A landscape with many peaks, sampled at points; each row gives a point and its height.
From any point a climber steps to the highest of the 2 points nearest to it. It stops when none of these is higher. Distance is the straight distance between rows; heights are no part of it.
Sab (h 474): [ 89 137 153 134 152 167 143 147 135 118 110 102 140 199 195 161 173 100
 135 102 134  85 151 119]
furen (h 472): [120 188 109 127 122 120 109 161  94  94 128 144 129 149  76 123 100 114
 169 144  52 108 149 187]
davim (h 226): [173 148 115 156 151 176 144 139 195 171 143 127  89 143 177  76 137 121
 207  80 133 129  97 159]
mozip (h 456): [141 197 155 160  98 104  85 135  97 103 150 137 139 137 144 162 140 133
  76 156 135 138  71 108]
verem (h 539): [136 117 146 125 105 128 143  78 135  94 110 165 194  75  91 135 145 146
  90  88  83 126 170 163]
Garu (h 177): [118 125 124 114  97 112 187  88  70 122 122 170 120  94  94 124  96 162
 140  92  98 124 110 123]
Nevud (h 530): [125  88 155 141 158 111 125 129 192 170 157 114 136 181 141  93 149 147
  72 144 115 140 121  96]
fofi (h 274): [144 120 112 133 114 155 132 121 107 112  97 125 183 175 138 109 116 167
 138 129  98  80 141 170]
guf (h 205): [114 139 143 148 119 118 125  84  78  80 158 157  86  93 133 153 113 127
 134 150 171 159  63 113]
zako (h 419): [127 144 123 105 111 106 136 100  75 151 101 130  95 113  95  87  86 106
 163 138 127 107 132 107]
Saf (h 244): [133 132 125 158  93 112 108 126 112 159  98  96 169 168 137 157 149  89
 112 150  88 121 164 186]
nelol (h 444): [150 148  95 147 134 138 110 183 130 144  96  90 117 158 108  92  93  44
 172 114 119 113 143 106]
Folub (h 254): [147  97 120 117 137 173 157 108 117 105 134 132 172 156 116 124 119 156
 145 146  94 134 143 139]
Nep (h 176): [133 144 108 172 137 111 122 118 125 128 171 153 127 120 114  81  78 187
  95 102 101 157  76 111]
Rado (h 441): [164 138 102 104  76 131 145 143 138 114 129 113 117  90  86 129 116 102
 168  86 120 173 190 113]
fug (h 366): [ 88 123 148  86 141 157 182 122 153  95 126 167 137 143 112 147 123 140
 109 181 105 184 113 117]
nodid (h 252): [ 93  70 153  84 140 159 108 114 115 133 158 162 155 118  94 207 146 147
  88 133  90 164 147 150]
guvaf (h 378): [139 104 129  87 109 144 143 118 113 191 105 118 132 185 124  85 105 158
 141 147  91  88 136 120]
viv (h 214): [168 118 145 128 121 115 123  72  98  72  74 155 163  84  90 114 131 101
 135 149 153 136 160 133]
surot (h 333): [ 94  80 107 120 136 156 129 107 113 122 159 101  75 162 120 116 136  85
 170 105 143  70  90  98]
muv (h 454): [124 174  99 119 107 127 158 143 129  76 135 138 127  99 101 137 122 141
 163  63 111 133 166 132]
tela (h 157): [165  95 120 145  60 106 118  96  87 168 151 139 110 110  93 140 100 141
 137 127  98 165  92 146]
zepi (h 459): [132 164  93 135 119 124 122 175 102 110 108 111 105 148  80 108  84  63
 190 144  79 125 162 155]
Terod (h 567): [121 160 133 148 115 102 112  72 119 101 129 152 185  77 117 130 149 169
  73 101 114 116 146 159]
pomev (h 487): [173 139 138 161 131 110  48 110 138 113 144 165 144  95  80 154 115 155
 104 110 127 180 116 127]
gef (h 167): [139 109 105 163 125 121 134 105  89 157 172 163 133 112 100 142  89 180
 120 101  93 168  78 124]
Metut (h 123): [115  47 139 116 116 107 139 111 112 182 141 108  96 165 174 131 177 108
 124 159 131  58  94 122]
mifaf (h 396): [110  81 165 137 145 129 132 187 167 139 101 113 153 222 158 134 136  80
 100 141 104 128 142 117]
Kelu (h 368): [118  82 152  81 168 135 140 171 131 104 129 152 174 190 155 180 118 205
 118 149 124 163 163 129]
buke (h 335): [ 95  65 128  87 196 148 151 195  99 133 117 148 164 160 166 175 112 172
 109 149 128 129 134 143]
Koret (h 87): [105 139 156 138 113 123 140 108 108  60 127 130  74 112 113 100 108  56
 147 114 161 135 104  74]
Zode (h 133): [ 91 173 115 156 185  99 133 102  78 104 123 163 166 114 107 191 143 147
 104 145 134 122 104 147]
gater (h 455): [129  80 148 135 157 151 119 143 123 100 165 124 179 109 157 162 149 109
  77 177 120 138 147 143]
Vek (h 238): [184 121 119 108 108 165 155 104 139  92 148 148 148 128  83 120 111 169
 167 173  71 157 132 160]
salib (h 574): [ 87 174 142 118 111  99 108  87 141 133  87 145 135 133 132  68 107 182
  98 135 123  82 124 153]
Bezap (h 470): [127 170 125 122  38  83 123 137 123 125  96 143 126  82 129  99  81 174
 136 156 131 101 105 169]
Bibi (h 544): [115 168 150  76 135 115 105 128 119 105 102 145 168 143  90 184 163 128
 108 184 120 146 173 143]
gom (h 161): [120 130 149 123 175  91 214 102  96 111  99 151 159  90 118 164 167 165
 100 126 174 108 132 108]
Difeb (h 67): [ 88 109 136 144 195 120  77 178 113 141  96 108 138 161 184 162 138  95
  98 141 186 115 138 127]
depad (h 458): [111 168  75 175 149 129 142 170 159 118 148 134 132 144 110 156 107 123
 145  87  66 188 130 164]
vamo (h 223): [184 140 137  74 128 155 161 138 143  72 137 170 134 120  67 163 119 177
 178 165  99 166 128 134]
fubip (h 204): [159 165 100 114 132 104 105 112 107 126 136 147 141 114  72 160 119 178
 147 155 104 154 138 160]
Gug (h 171): [151 105 198 111 156 116 122 127 163 208 165 118  96 103 193  95 178  98
 117 168 187 118 100 113]
sifu (h 174): [141 126 127 117 144 106 166  98  83 113  67 165 153 109 128 134 130 180
 134 106 166 117 143 116]
Tisad (h 261): [131 177  97 169 115 130 152 150 152 119 163 117 109  68 145  43  82 157
 153 138  85  92 121 160]
Lavis (h 343): [ 93 128 135 123 145 143 137  90 166 196 194  82 101 129 153 126 172 122
  95 133 121 122 138  96]
zug (h 399): [117  99  94  99 113 144 118 177  98 148 113 129  91 174  94 157  77 105
 184 113 135 165 118 112]
Boga (h 437): [ 75  99 165 153 139 137 143 144 135 120 103 113 135 196 182 156 166  65
  97 143 121 109 123 134]
Bezi (h 110): [131  70 130 142 126 105 113 128 121 174 111 117 106 184 162 145 144 127
 134 160 150 112 105 143]
voviz (h 255): [ 99  93 139 134 160 127 167 150 133 153 106 133 115  79 177 158 147  90
  91 146 172 169 131 110]
Teb (h 379): [154 111 111 119 144 105 117 160  83 170  88 124 152 167 171 190 128 185
 153 169 152 127 156 155]
valu (h 494): [104 170 158 120  75 134 119 106 140  72 161 127 115 167 120 134 147 139
 101 103 103 138 105 119]
mame (h 298): [133 141  85 100 112 156 123 138 124 157 104 118 165 140 140  90  94 213
 165 111 101  56 148 167]
met (h 436): [146 136  92 172 158 141 121 180 154 111 127 145 145 145  90 150  86  92
 156 133  76 200 119 159]
dif (h 555): [ 91 166 154 121  71  92  93  95 107  88 105 146 129 111 112  87 110 142
  89  95 140  74 111 125]
beb (h 531): [119 124 138 128  65  96 128 105 186 116 123 110  61 149 118 111 154 100
 134  85 154 167 137 103]
fevin (h 573): [200 177 127 121  90 115  88 200  88 126 128 123 138  93  84 199 125  89
 147 144 124 140 124 110]
Buvu (h 317): [118  91 128 100 102 141 121 120  91 142 102 110 102 176 117 117 118  97
 162  77 151  73 130  86]
vil (h 78): [100 191 140 134 181 139 157 108 119 133 117 138  76 107 155 112 119 118
 160 133 161 126  98 102]
Lus (h 291): [134  18 168 121 117 111 139 143 157 131 134 122 126 167 148 120 143  99
  97 159 135 136 121 111]
Lif (h 595): [105 166 136 125 129  81 114  60 100 127  83 153 148 116 122 112 142 166
  86 141 141 110 150 145]
meviv (h 476): [100 172  98 151 132 126 132 135 164 141 128 111 111 163 120 107 109 113
 138 119  74 150 144 154]
lok (h 420): [123 151 119 115 130 126 148 167  90 151 118 127 117 118 168 181 131 146
 130 139 184 135 112  85]
vetik (h 560): [147 161 108 134 172 100 124 189  81 131 126 150 150 106  67 195 114 121
 132 166 132 132  82 136]
bimup (h 278): [125 134  93 157  94 104  64 116 135 143 108 107 160 161 139 136 139 176
 120 102 127  99 152 201]
pivis (h 199): [159 108 140 150 143 144 110  86  86  72 113 166 160 108 109 155 126 133
 141 133 144 138 113 141]
rutur (h 491): [145 165 125 116 149 143 113 129 123  92 118 163 161 121  53 162 121 141
 159 129  34 112 151 182]
Lasig (h 388): [130 124 158  54 153 124 155 142 138 175 130  99 131 112 175 153 158 143
 135 167 151 122 214 102]
Lanez (h 406): [131 152 122  99 139 116 142 144 131 145 115  86 143  93 152 180 182 115
 128 135 163 134 224 105]
kufet (h 398): [144 121 110 125 172 139 112 163  96 144 144 100 129 109 207 174 142 170
 132 156 205 114 129 110]
gafif (h 380): [107 130 132 139  81  92 113  97 148 181 145 103 110 127 124  72 139 127
  87  80 106  62 109 112]
vuvit (h 206): [160 170 100 192  90 131 149 159 155  97  97 117 113 101 179  93 101 119
 156 112 143 124  98 158]
kag (h 172): [125  41 102 123 150 165 117 201 148 127 149  82 105 173 183 156 161  90
 156 125 164  97 124 136]
Ful (h 512): [104 184  97 144 111  83 110 122 130 136  96 148  76 114 135  99  93 172
 161 106 141 131 125 169]
voget (h 440): [146  96 130  85 123 129 156 165  99 144  89 140 116 117 136 154 111 133
 147 157 183 153 132  91]
mizu (h 500): [111 167 122 151 130 164 126 143 151 111 127  96 130 187 190 132 160 142
 134  62 132  74 128 130]
Garos (h 409): [129  48 154 174 181 148 140 152 161 116 140 132 142 160 168  94 134 109
 101  93 158 118  88  68]
kuvod (h 8): [119  41 160 122 123 116 119 168 128 118 142  75 134 122 163 149 161  34
  86 143 151 101 156 122]
siv (h 300): [114  72 160 109 132 158 116 121 123  78 102 138 153 154  90 140 135  63
 126 139 128 136 147 127]
melo (h 549): [126 145 146 111  97 128 160 117 191 172 132 123  70  95 131  52 116 116
 141  66 117 139 134  97]
kuge (h 355): [155  92 128 131  97  98  69 103 104 145 153 117 143 140  57  90 120  96
  94 122 113 104 109  94]
Raz (h 124): [158 129 104 170 150 152 174 132  86 103 146 145 174 105 152 151 124 148
 131 142 124 121  86 125]
Bufo (h 325): [128 170  74 128 112 114 106 152 145 128  54 127 144 114 135 108  88 170
 189 134 138  90 163 204]
subu (h 602): [111 122 155  55 160 116  92 191 136 100 115 143 152 123 116 195 159 138
  86 206 149 172 168 153]
ler (h 394): [109 107 164 148  90  89 133  99 148 133 126 120 128 158 158  98 179 123
  67  86 124  80 119 101]
kib (h 311): [112 206  93 160 153  96 106 118 126 168 167  96 100  97 124 121 126 116
 112 131 129 143 135 102]
fami (h 415): [146 126 116  83  78 145 134 151 136 148 155 126 144 151  90 154 121 167
 132 110  85 170 158 119]
ziz (h 320): [139  75 125 121 136 175 145 131  98 125 162 118 128 116 129  95 100 116
 122 112 154 113  93  50]
tano (h 263): [143 155 109 164  73 100  90 136 142 134 102 120 169 121 139 156 146 134
 105 111 110 141 162 198]
Rulov (h 434): [166 154 166 147  61  91  82 128  99 120 164 114 148 135 131 123 154 115
  63 145 126  88  76  91]
kir (h 197): [191 154 121 171 105 131 173 169 155 103  96 142 131  81 164  77  96 136
 134 106 160 145  96  95]
luk (h 168): [146 145 142  92  47 121 165 134  76 122 136 162 141  84  89 140 104 160
 135  99  65  89 107 142]
Kipag (h 408): [141 132  97 143 159 149 110 213 140 114 116 129 166 142  94 171 104  80
 146 136 124 180 132 119]
Loket (h 365): [100 172 109 108 149 146 158 173  69  80 139 141 101 150 107 142  94 110
 183 118 110 112 116 101]
popu (h 347): [177 106 148 124  63 139 178 119 146 149  77 114 103 118 166  68 132 110
 160 124 138 100 135 131]
geke (h 302): [142 109 109 125 158 151 135 136  99 129 137 111 148  92 137 134 128 122
 126  96 175 117 158  68]
ponup (h 313): [159  56 163 133  74 128 163 124 115 125 139 120 134 159 168 137 145 125
 115 126 131 121 120 111]
Vamu (h 194): [117 165 107 119 139 111 100 108 163 118 149 142 144 140  70 114 110 181
 109 124  96 178 153 142]
faf (h 192): [138  61 106 161 119 154 140 136 128 130 141  81 120 165 179 161 173  92
 171  88 149  93 156 135]
dase (h 405): [106  55 156 106 173 136  95 116 130 108 192 110 165 147 148 131 148 156
  57 181 131 115 138 136]
gek (h 439): [ 95  67 144 154 157 145 151 159 174 133 148 125 105 164 171 118 152  88
  93 126 140 132  65  92]
lezam (h 196): [ 86 121 122 107 150 151 160 104  82  99 152 158  97 107 135 154 111 159
 132 125 158 148  81  88]
lut (h 356): [109  15 196  93 155  97 109 132 112 115 166 136 162 133 166 151 108 146
  48 150 120 137 127 142]
Vin (h 232): [ 85 101 144 107 114 141 149  94 119 125 132 140 153 156 124 177 152 138
 109 105 105 162 174 134]
sonot (h 184): [130 102 125 132 127 106 125  65  75 117  91 171 131 115 122 146 121 168
 136 131 173 152 120 136]
Dupi (h 545): [190 124 118 145  70 134 108 166 106 123 127 117 120  98 104 181 118  70
 165 134 126 165 124 133]
suro (h 265): [140 131  95 161 171 138 129 128 162 120 116 118 104 123 107  90  94  99
 162 112 136 170 139 113]
Dovan (h 369): [136 113 127 138 110  84  82  93 124 198 144 105 124 136  98  69 123 128
  78 115 128  94 121  87]
maton (h 568): [143 166 140 113 104 117  67 110 124  93 128 135 160 124  63 107 118 118
 111 130  95 115 147 146]
gifa (h 294): [107  77 150 105  98 145 121  86 120  84 121 133 140 181  74 117 145  81
 138  99 100 100 142 122]
karat (h 404): [108 150 159 130 151 121 121  84 122 207 112 112 104 125 150 107 151  81
 121 153 134  92 116 123]
Kuzog (h 237): [125 123 159 155 129 122 167 116 142 148 104 132 128 125 166 114 138 102
  94 137 140 151 124  96]
lor (h 188): [192 138 144 151 110 130 155 136 152 126 114 118 105  96 162  72 114 106
 127 151 182 147 102  66]
rageg (h 489): [139 117 139 100 100 148 102 122 121  77 154 105 104  99 107 141 147  71
 130 194 175 147 113 125]
sumab (h 200): [126  70 116 112 203 163  92 212 189 174 141  89 100 172 189 140 152 105
 155 135 165 120 137 151]
tukal (h 330): [174  68 174 149  58 121 189 130 147 118  98 116 139 140 192  90 153 106
 117 120 125 104 143 124]
Lib (h 354): [139 141  99 125 138 111 145 130  83 138  50 139 120 146 152 184 135 152
 185 149 172 132 152 163]
Vupi (h 457): [137 190 113 108  71  66 134 116 116 138  76 148 133  73 132 131 126 201
 121 142 161 107 134 163]
Nipo (h 243): [134 151  83 161  97  95 192 132 127 106 116 133 107  33 119 107 107 130
 176 101 108 126 152 186]
somam (h 26): [ 87  44 117 136 145 125  96 154 155 118 144  90 114 147 141 159 185  49
 104 113 156 121 149 133]
kotus (h 431): [165 141 109  81  42 124 150 185 150 135 141 129 140  95  78 144 110 141
 148  74  84 168 172 124]
vegef (h 185): [110 161 115 157 146 124 138  98 173 111 149 140 133 134 117  86 109 174
  91 121  97 167 115 121]
kasim (h 561): [ 87 107 152 105 152 109 101 154 197 152 174 106 105 194 139 126 173 127
  70 152 134 131 110  75]
Ketup (h 490): [139 132 135 113 174 103 149 127 120  96 130 191 117  99  37 186 114 165
 152 138 109 182 103 150]
dese (h 273): [112 107 102 165 140 128 157 119 142 128 121 125 121  91 151 185 153 101
 123 146 154 203 147 154]
Kefa (h 465): [120 114 110 144 164 109 146 112 131 107 136 180 118  94  78 138  97 141
 135 131 125 210 106 122]
lole (h 478): [150 200 138 137  67 106  72 156 109  91 132 134 114 151 130 158 125 146
 132 124 128 129  94 149]
ragel (h 466): [145 118 125  96 122 137 111 146 140 129 126 105 105 113 115 119 121 102
 129 189 175 163 137  90]
nira (h 130): [179  75 101 153 132 157 145  95  77 127 155 116 157 111 157 135 122 159
 144 173 144 117 109 139]
Gar (h 381): [121 160  99 127 141 148 138 184 111 134 124 130 105 168 137 145  85 140
 173 106 132 142  98  93]
giret (h 304): [103 202  94 159 172 111 128 111 106  99 173 120  93  90 109 118 121 135
 147 134 124 140 139 117]
nusu (h 515): [137 140 132 121  98 148 154  93 129  98 120 154 175  88  86 143 131 135
 137 115  41 112 155 192]
Butom (h 272): [134 149 100 193 116 146 140 145 162  73 175 132 141 103 134  52  83 141
 131  88  86 113 104 146]
dul (h 357): [ 93  90 125 110 161 152 122 122 156 155 189  91  97 103 176 141 164 139
  85 152 166 150 137 120]
nel (h 592): [144 223 159  99 144 147 145 109 153 143 137 108 118  86 158  68 153 117
 121 145 139  91 135  81]
Vibom (h 480): [ 89 157 147  98  56 136 127 123 147  70 142 151 126 147 126 137 127 188
 117  58 106 131 131 136]
Nof (h 422): [ 88 125 155 110 177 147 141  83 117 204  97 145 128 155 141 107 131 129
 124 128 111  99 132 129]
lenis (h 533): [ 89 125 145  85 131 152  97 160 156 108 187 102 115 175 124 143 154 130
  85 154 141 136 109  85]
podu (h 362): [146 125 144 106  96 133 135 120 157 197  85 121 115 136 144  54 121 124
 149 115 113  74 126 145]
Nas (h 384): [107 107 124 153 160 138 122  90 133 177 155  86  93 116 157 115 171  61
 123 182 148  76  90 139]
ritis (h 103): [105 146 122 188 167 113  54 115 119  85 172 127 118 137  94 137 120  82
 107 137 141 147  85 128]
dulum (h 284): [144 127 103 181 126 141 131 162 176 108 146 117 128 169 123  56  92 133
 126  90  87 107  82 129]
nuve (h 445): [139  98 111 123 155 113 176 121 153 158  97 160 118 100  98 109  92 143
 138 160 137 208 125 107]
ravu (h 537): [139 118 116  44 171 134 111 204 116 112 135 130 137  84  99 158 157 140
  67 210 143 164 133 163]
sibo (h 413): [151 121 178 135  81  86 119 112 108  99 127 125 129 155 157  99 171 123
  81 121 165  63  90  70]
suz (h 323): [127 154 160 114 126 147 141 134 182 193 125 128 107 185 186  98 153 170
 136 101 114 113 113 134]
Buv (h 299): [119 131 124 138 113 131 112 177 216 129 105 127 135 187 113  60  99 143
 114  77 100 120 119 120]
zag (h 292): [ 84 149 117 149 112 112  88  92 184 161  97 119 142 135 171 110 141 195
 125 100 143  74 157 198]
Rul (h 93): [109 130 139 158 154 125  99  98 115  57 164 145 104 113  85 102 101  84
 130 116 148 153 103  96]
samo (h 331): [109 177 136 110 160 159 138  82 145 209 169 105 134 115 148  96 154 141
 116 104  95  86 154 118]
negun (h 538): [105 170 150 150  96 110 118 115 146  77 106 137 102 143 158  70 117 148
 120  91 151  73  75 126]
Pekuz (h 219): [ 94 116 118 149 140 147 165  95 120 138 121 114 141 129 158 163 162 117
 128  82 121 132 178 132]
tege (h 426): [137 112 125  85 168 147 198 114 149 129  81 149 128 105 103  90 112 119
 161 164 129 153 155  98]
Num (h 216): [120 119 131 138 133 127 140  86 116 103 161 138  95  65 122 117 117 106
 103 197 164 176  73 113]
Zez (h 287): [121 128 100 143 142 142  99  77 175  78 172 102 104 125 106 134 149 125
 149 133 158 190 155 140]
vuroz (h 493): [160 187 101 166  95 104 107 143 128 109 136 130  91 139 156 144 112 175
 150 130 162 172  93 140]
Lefu (h 525): [124 158  91 157 129  89  93 138 109 127  97 148 140 115 102 102  81 143
 133  96 124 120 131 158]
div (h 285): [107  91 105 118 148 145 154 130  80 147 149 129 162 109 131 183 136 148
 122  84 139 123 153  95]
puz (h 546): [166 160 139 112 111 105  81 134 151 108 114 160 172  72  44 129 119 137
 107 109  77 143 170 147]
topaf (h 501): [162 134 135 156 106 115 137 100 150 116  95 127 112 136 130  48 108 119
 129 162 131 106  91 136]
Votat (h 606): [112 200 134 120 152 144 126 101 137 102 148  95 122 119 121  72 134 107
 117 133 120  84 151  88]
Fiti (h 469): [ 76  44 115 157 152 133 132 140 171 160 164 125 101 171 139 133 138 112
  84 139 120 163  72 133]
fuzop (h 250): [121 121  98 156 210 172 159 121 166 164 115 132 128 127 131  93 104 104
 166 112 107 145 131 117]
Bisi (h 116): [ 92 165 127 173 176 113  70 108 107 100 139 153 161 139 101 167 125 118
  89 126 115 150 101 135]
bugi (h 403): [110 122 122  97 133 137 139 115  78 169 125 123 143 143  92 116  97 115
 116 173  98 107 123 105]
luva (h 350): [109 125 102 155 147 157 131 128  89 107 159 114  98 158 118 117  98  96
 173 128 114  99  94 122]
vivan (h 346): [ 69 138 154  88 128 147 168 135 153 124 123 135 109 187 167 164 147 157
 113 156 131 175 136 118]
kibel (h 321): [108 190 104 134 129 112 120  98 144 177 169  98 124  82 125  80 126 165
  95 110  97 101 145 121]
rezur (h 83): [ 92 168 137 136 129 120 171  93 103 114 120 140  61  92 147 108 122  94
 162  92 141 128 120  90]
memag (h 225): [148 127 114 142 118 131 176  74 110  90  77 143 157  75 115  81 119 112
 147 129 126 111 156 152]
Buvo (h 504): [114 130 156 114 143 134 128 123 106  97 133 123 178 132 147 187 177 120
  99 177 120 129 174 154]
Tuk (h 159): [112  57 171 102 166 106 116 133 145 191 147 119  95 118 188 101 147 117
  78 175 169 105  98 122]
Lolus (h 421): [120 104 111 101 140 165 134 192 125 176  95 103 106 163 115 119  92  57
 174 134 125 127 125 100]
lerug (h 318): [ 90  23 181  89 124 137 135 149 126 115 137 148 138 152 144 160 132 125
  78 134 123 167 134 137]
Fom (h 236): [151 136 124 153 194 170 129 114 177 184 142 113 121 134 154  84 146  97
 175 113 134 120 131 140]
fep (h 334): [ 93 194 147  98 129 141 143 125 155 156 123 120  92 183 169 138 149 156
 126 134 128 135 125 114]
muz (h 499): [107  66 121 166 144 112 117 113 167 166 130 138 123 202 122 124 128 140
  97 113 120 163  97 126]
Pup (h 312): [138 170  90 114 142 145  92 127 162 173  92 111 127 135 147  82 111 185
 190 121 134  68 150 196]
seb (h 342): [114  62 149 115 166 156 131 146 116 148 185 117 142 101 166 113 124 141
  71 111 161 118 116  52]
bur (h 578): [156 205 161 125 148 164 150 141 143 180 159 116 121  91 167  54 134  91
 140 114 120  85  96  90]
pati (h 509): [ 80 176 153 124 102 131 115 140 155  97 174 101 110 194 130 147 163  98
  88 105 112 122 106  82]
rilo (h 156): [161 134 127 133  89 138 139 125  67 140 145 141 164 103 104 165 119 122
 126 118  68 111 113 136]
Kita (h 221): [135 110 134 130 212 173 103 174 171 200 141 124 119 153 170 120 142 108
 163 123 173 137 117 128]
tuvug (h 427): [143 114 113  93 110 149 137 153 123 117 132  95 144 101 113 180 152  81
 149 111 146 163 206  96]
mani (h 517): [215 105 133 134  78 138  99 129 106 129 118 137 130  84 113 200 140 125
 160 163 126 160 138 157]
pori (h 371): [144  29 154 150 193 131 123 164 138 114 182 106 149 128 195 112 134 129
  82 115 171  93 112  82]
neni (h 508): [166 122 161 129  73 117  88  85 138  84 166 111 109  96  92 136 161  74
 114 161 159 154 125 106]
zomet (h 442): [165 168 100 117  88 105 156  84  75 125 119 125 122  74 144 136 139 186
 144 138 155 102 135 140]
povup (h 395): [147  98 137 104 107 146 132 158 146 133 157 123 160 195 149 158 132 186
 119 134 105 165 155 121]
Badi (h 612): [160 139 104 103 124 140  74 200  81 137 150 122 134  98  85 195 106  92
 139 184 133 137  93 133]
kerul (h 377): [124 117 121 145 143 146 130 179 148 129  97 129 164 185 122 132 108 100
 120 123 112 158 135 109]
vakiz (h 148): [ 78 163 124 134 190 118 179  83  76 125 102 156 143 105 128 154 144 140
 112 134 144  94 109 111]
nol (h 215): [178 183 115  84 140 110 146 132 137  76 150 156 136 103  56 142 121 215
 162 149 118 152 139 148]
vir (h 141): [117  64 191  79 166 103 119 132 122 203 132 114 111 159 187 107 156 102
 108 194 137  54 110 133]
retep (h 275): [ 96  87 116  69 145 141 145 162 107 154 157 142 148  89  87 235 157 149
 106 129 114 157 158 151]
pob (h 522): [146 152 121 136 190  85 138 166 109 121 107 175 159 123  26 174 111 144
 133 123 115 142 108 147]
Tefa (h 276): [146 135 103 166 143 138 120  88 170  76 119 110 108 138 126  95 133 108
 167 131 153 149 145 152]
kuze (h 514): [181 124 153 123 125 124  59 104 161 129 138 151 158  89  68 168 144 153
  97 131  88 181 161 123]
Noped (h 339): [133 100 128 122 128 130  89 120  97 121 116 122 166 131  65 102 103  78
 110  88 121 113 159  85]
dena (h 319): [142 107 176 119 115 129  87 129 117  90 101 148 169 119  77 143 133  55
 101 116 127 149 161 103]
virif (h 519): [142 152 142 123  57 107 103  93 144  75 151 117  85  98  93 115 137  99
 140 102 148 162 152 115]
tisa (h 222): [115 116 111 131 116 122  87 150  82 167 115 108 163 159 116 204 142  96
 122 149 112 126 161 159]
Ferob (h 467): [ 95 196 122 105  97 135 114 131 143  48 129 134 131 131 121 147 139 167
 144  61 132 130 162 141]
mok (h 407): [142  90 150  51 120 147 190 109 109 121 113 139 153 109 102 122 129 136
 132 192 119 135 165 105]
lam (h 588): [115 184 134  93 140 126  89 127 113  79 131 117 137 159  76 102 110 113
 128 148 122 111 143  97]
fubo (h 471): [185  89 127 119 129 135  96 170 101 135 116 151 132  58 120 233 139 126
 132 181 144 162 118 171]
ziviz (h 296): [112 145  96 155 135 119 109  62 120 102 166 112 104  87  99 134 138 129
 141 104 145 161 162 133]
sep (h 47): [ 91  67 137 145 182 126  90 143 128 115  99 121 147 145 142 150 136  77
  96 113 181 139 155 117]
Koli (h 502): [136 149 105 170  99  83  90 108 138 132 113 131  61 140 140  99 107 161
 159  89 173 146  96 144]
Dimul (h 562): [130 178 168 128 109 129 139 133 189 183 138 126 116  90 150  36 123 121
 104  91 120  95 102 100]
rame (h 430): [137 146 117 122 112 128 132  66  86 165 124 112  84 108 145 104 130 143
 161 133 152  90 124 118]
paban (h 208): [ 92 161 104 106 115 102  94 135 103 175 122 124 132 158  88 183 121 125
 125 152 105 160 143 142]
sos (h 235): [157 133 102 131  85 110 182  94  88  95 105 145 127  44  84 123 124 116
 176 109 112 116 159 172]
Kug (h 443): [ 73 143 139 130 136 123 128  98 113 155  66 146 145 165 142 110 127 129
 105  82 103  90 145 141]
forit (h 142): [182 159 116 152 120 126 155 137  92 105 140 154 180  93 107 143 114 164
 127 142  77 107  91 152]
zibit (h 540): [108 135 135 108  73 121 145 114 177 160 128 102  46 142 123  92 139  91
 159  72 117 123 149 110]
Lukoz (h 503): [159 162 110 178 148 103  50 154 118  94 120 165 154 109  82 135  86 147
 134  92 100 142 116 167]
Saku (h 180): [182 126 167 133 121 129 139 115 138 189 143 107  95  83 175  79 143 104
 122 146 181 123 104  66]
Telis (h 301): [ 89  87 109  88 169 145 171 184 131 129 133 129 148 121 143 192 149 136
 111 143 137 162 159 140]
rup (h 521): [143 160 143 153 139 133 122 123 172 118  82 138  98 135 160  49 114 128
 164 100 150  85  95 146]
lesom (h 303): [128 189 126 135 147 131  86  96 176 175 126 115 119 142 172  82 145 189
 148 126 138  73 124 186]
Sol (h 418): [163  91 116 119 139 119 109 177  91 135 115 120 160 121 157 205 135 137
 142 190 162 149 153 166]
Sina (h 461): [ 82 135 120 142 121 121 112 108 146 140 104 122 123 174 104  80 107 110
 125  96  79  92 127 154]
gat (h 305): [ 92 121 149  79  87 151 136 117  94 108  99 126 126 175  92 128 117  88
 145  79 108 100 157  98]
vonek (h 338): [155 156  84 145 122 116 112 119 100 133  59 120 128 144 141 119 110 134
 186 150 148 107 144 177]
pasil (h 217): [155 160 107 189 115 150 155 137 192 131 125 109  98 139 203  99 142 155
 159 100 137 125  98 167]
Soz (h 520): [101 168 140 152 119 141 117 146 182  91 131 126 119 180 174  89 150 157
 108  57 135  65  84 116]
rona (h 186): [114 105 111 109 163 158 184  84  81 124 129 156 122 105 113 109  92 160
 160 109 135 116 106  89]
lud (h 90): [101  52 150 115 191 116  87 162 122 185 109 115 115 171 186 148 131 117
 128 132 171  97 130 140]
ruge (h 251): [129 130 100 161  67 128 170 112 148 109 142 137 111  79 143  83  86 168
 160 108  93 129 116 182]
Zuko (h 147): [162  94 100 154 103 133 129  88  63 130 161 129 117  98 109 124  95 117
 157 163 116 128  77 136]
gov (h 224): [109 160 139 128 140 108 166  90 120 131 133 139 117  86 122 115 125 113
  97 172 139 157 105  90]
riba (h 207): [109  98 122 174 101 144 163 107 137 147 121  93 130 155 190 149 171  94
 130  68 105 101 155 151]
zakuf (h 486): [167 155 131 130  77  99 114 113 110 108 110 144 115 120  99  80  89 144
 138 173 112 134 102 154]
Tiku (h 288): [123 133  87 182 132 123 159  84 134 102 149 130 102  71 122 157 130 105
 159 111 128 196 141 151]
gobaz (h 389): [141 133 148  93 124 128 193 130 127 121 117 153 173 112  94 143 141 130
 104 175  94 151 140 114]
fer (h 310): [105 161 131 108 119 149 115 171 204 164 122 112 121 207 147  88 129 166
 132  77  93  92 123 131]
Lofif (h 375): [129 108 118 112 181 169 128 132 138 157 151  99  97  95 189 142 154 140
 146 151 191 133 139 126]

Call two points neighbours if one is among the 2 nearest of the other. Go from one point of each pair to the other, from neighbour to neighbour, staying as high as possible. Name the lowest point that can't be avoided.
subu, Lif => gifa
negun, meviv => kerul
Lefu, Badi => Raz
Votat, subu => Telis
Lefu, Votat => pomev
Votat, kasim => Lofif

Where does a climber stop that starts at each point below?
Noped => Lefu
kibel => Votat
sep => ziviz
rilo => ziviz
luva => Lif
div => kasim
Bisi => Badi
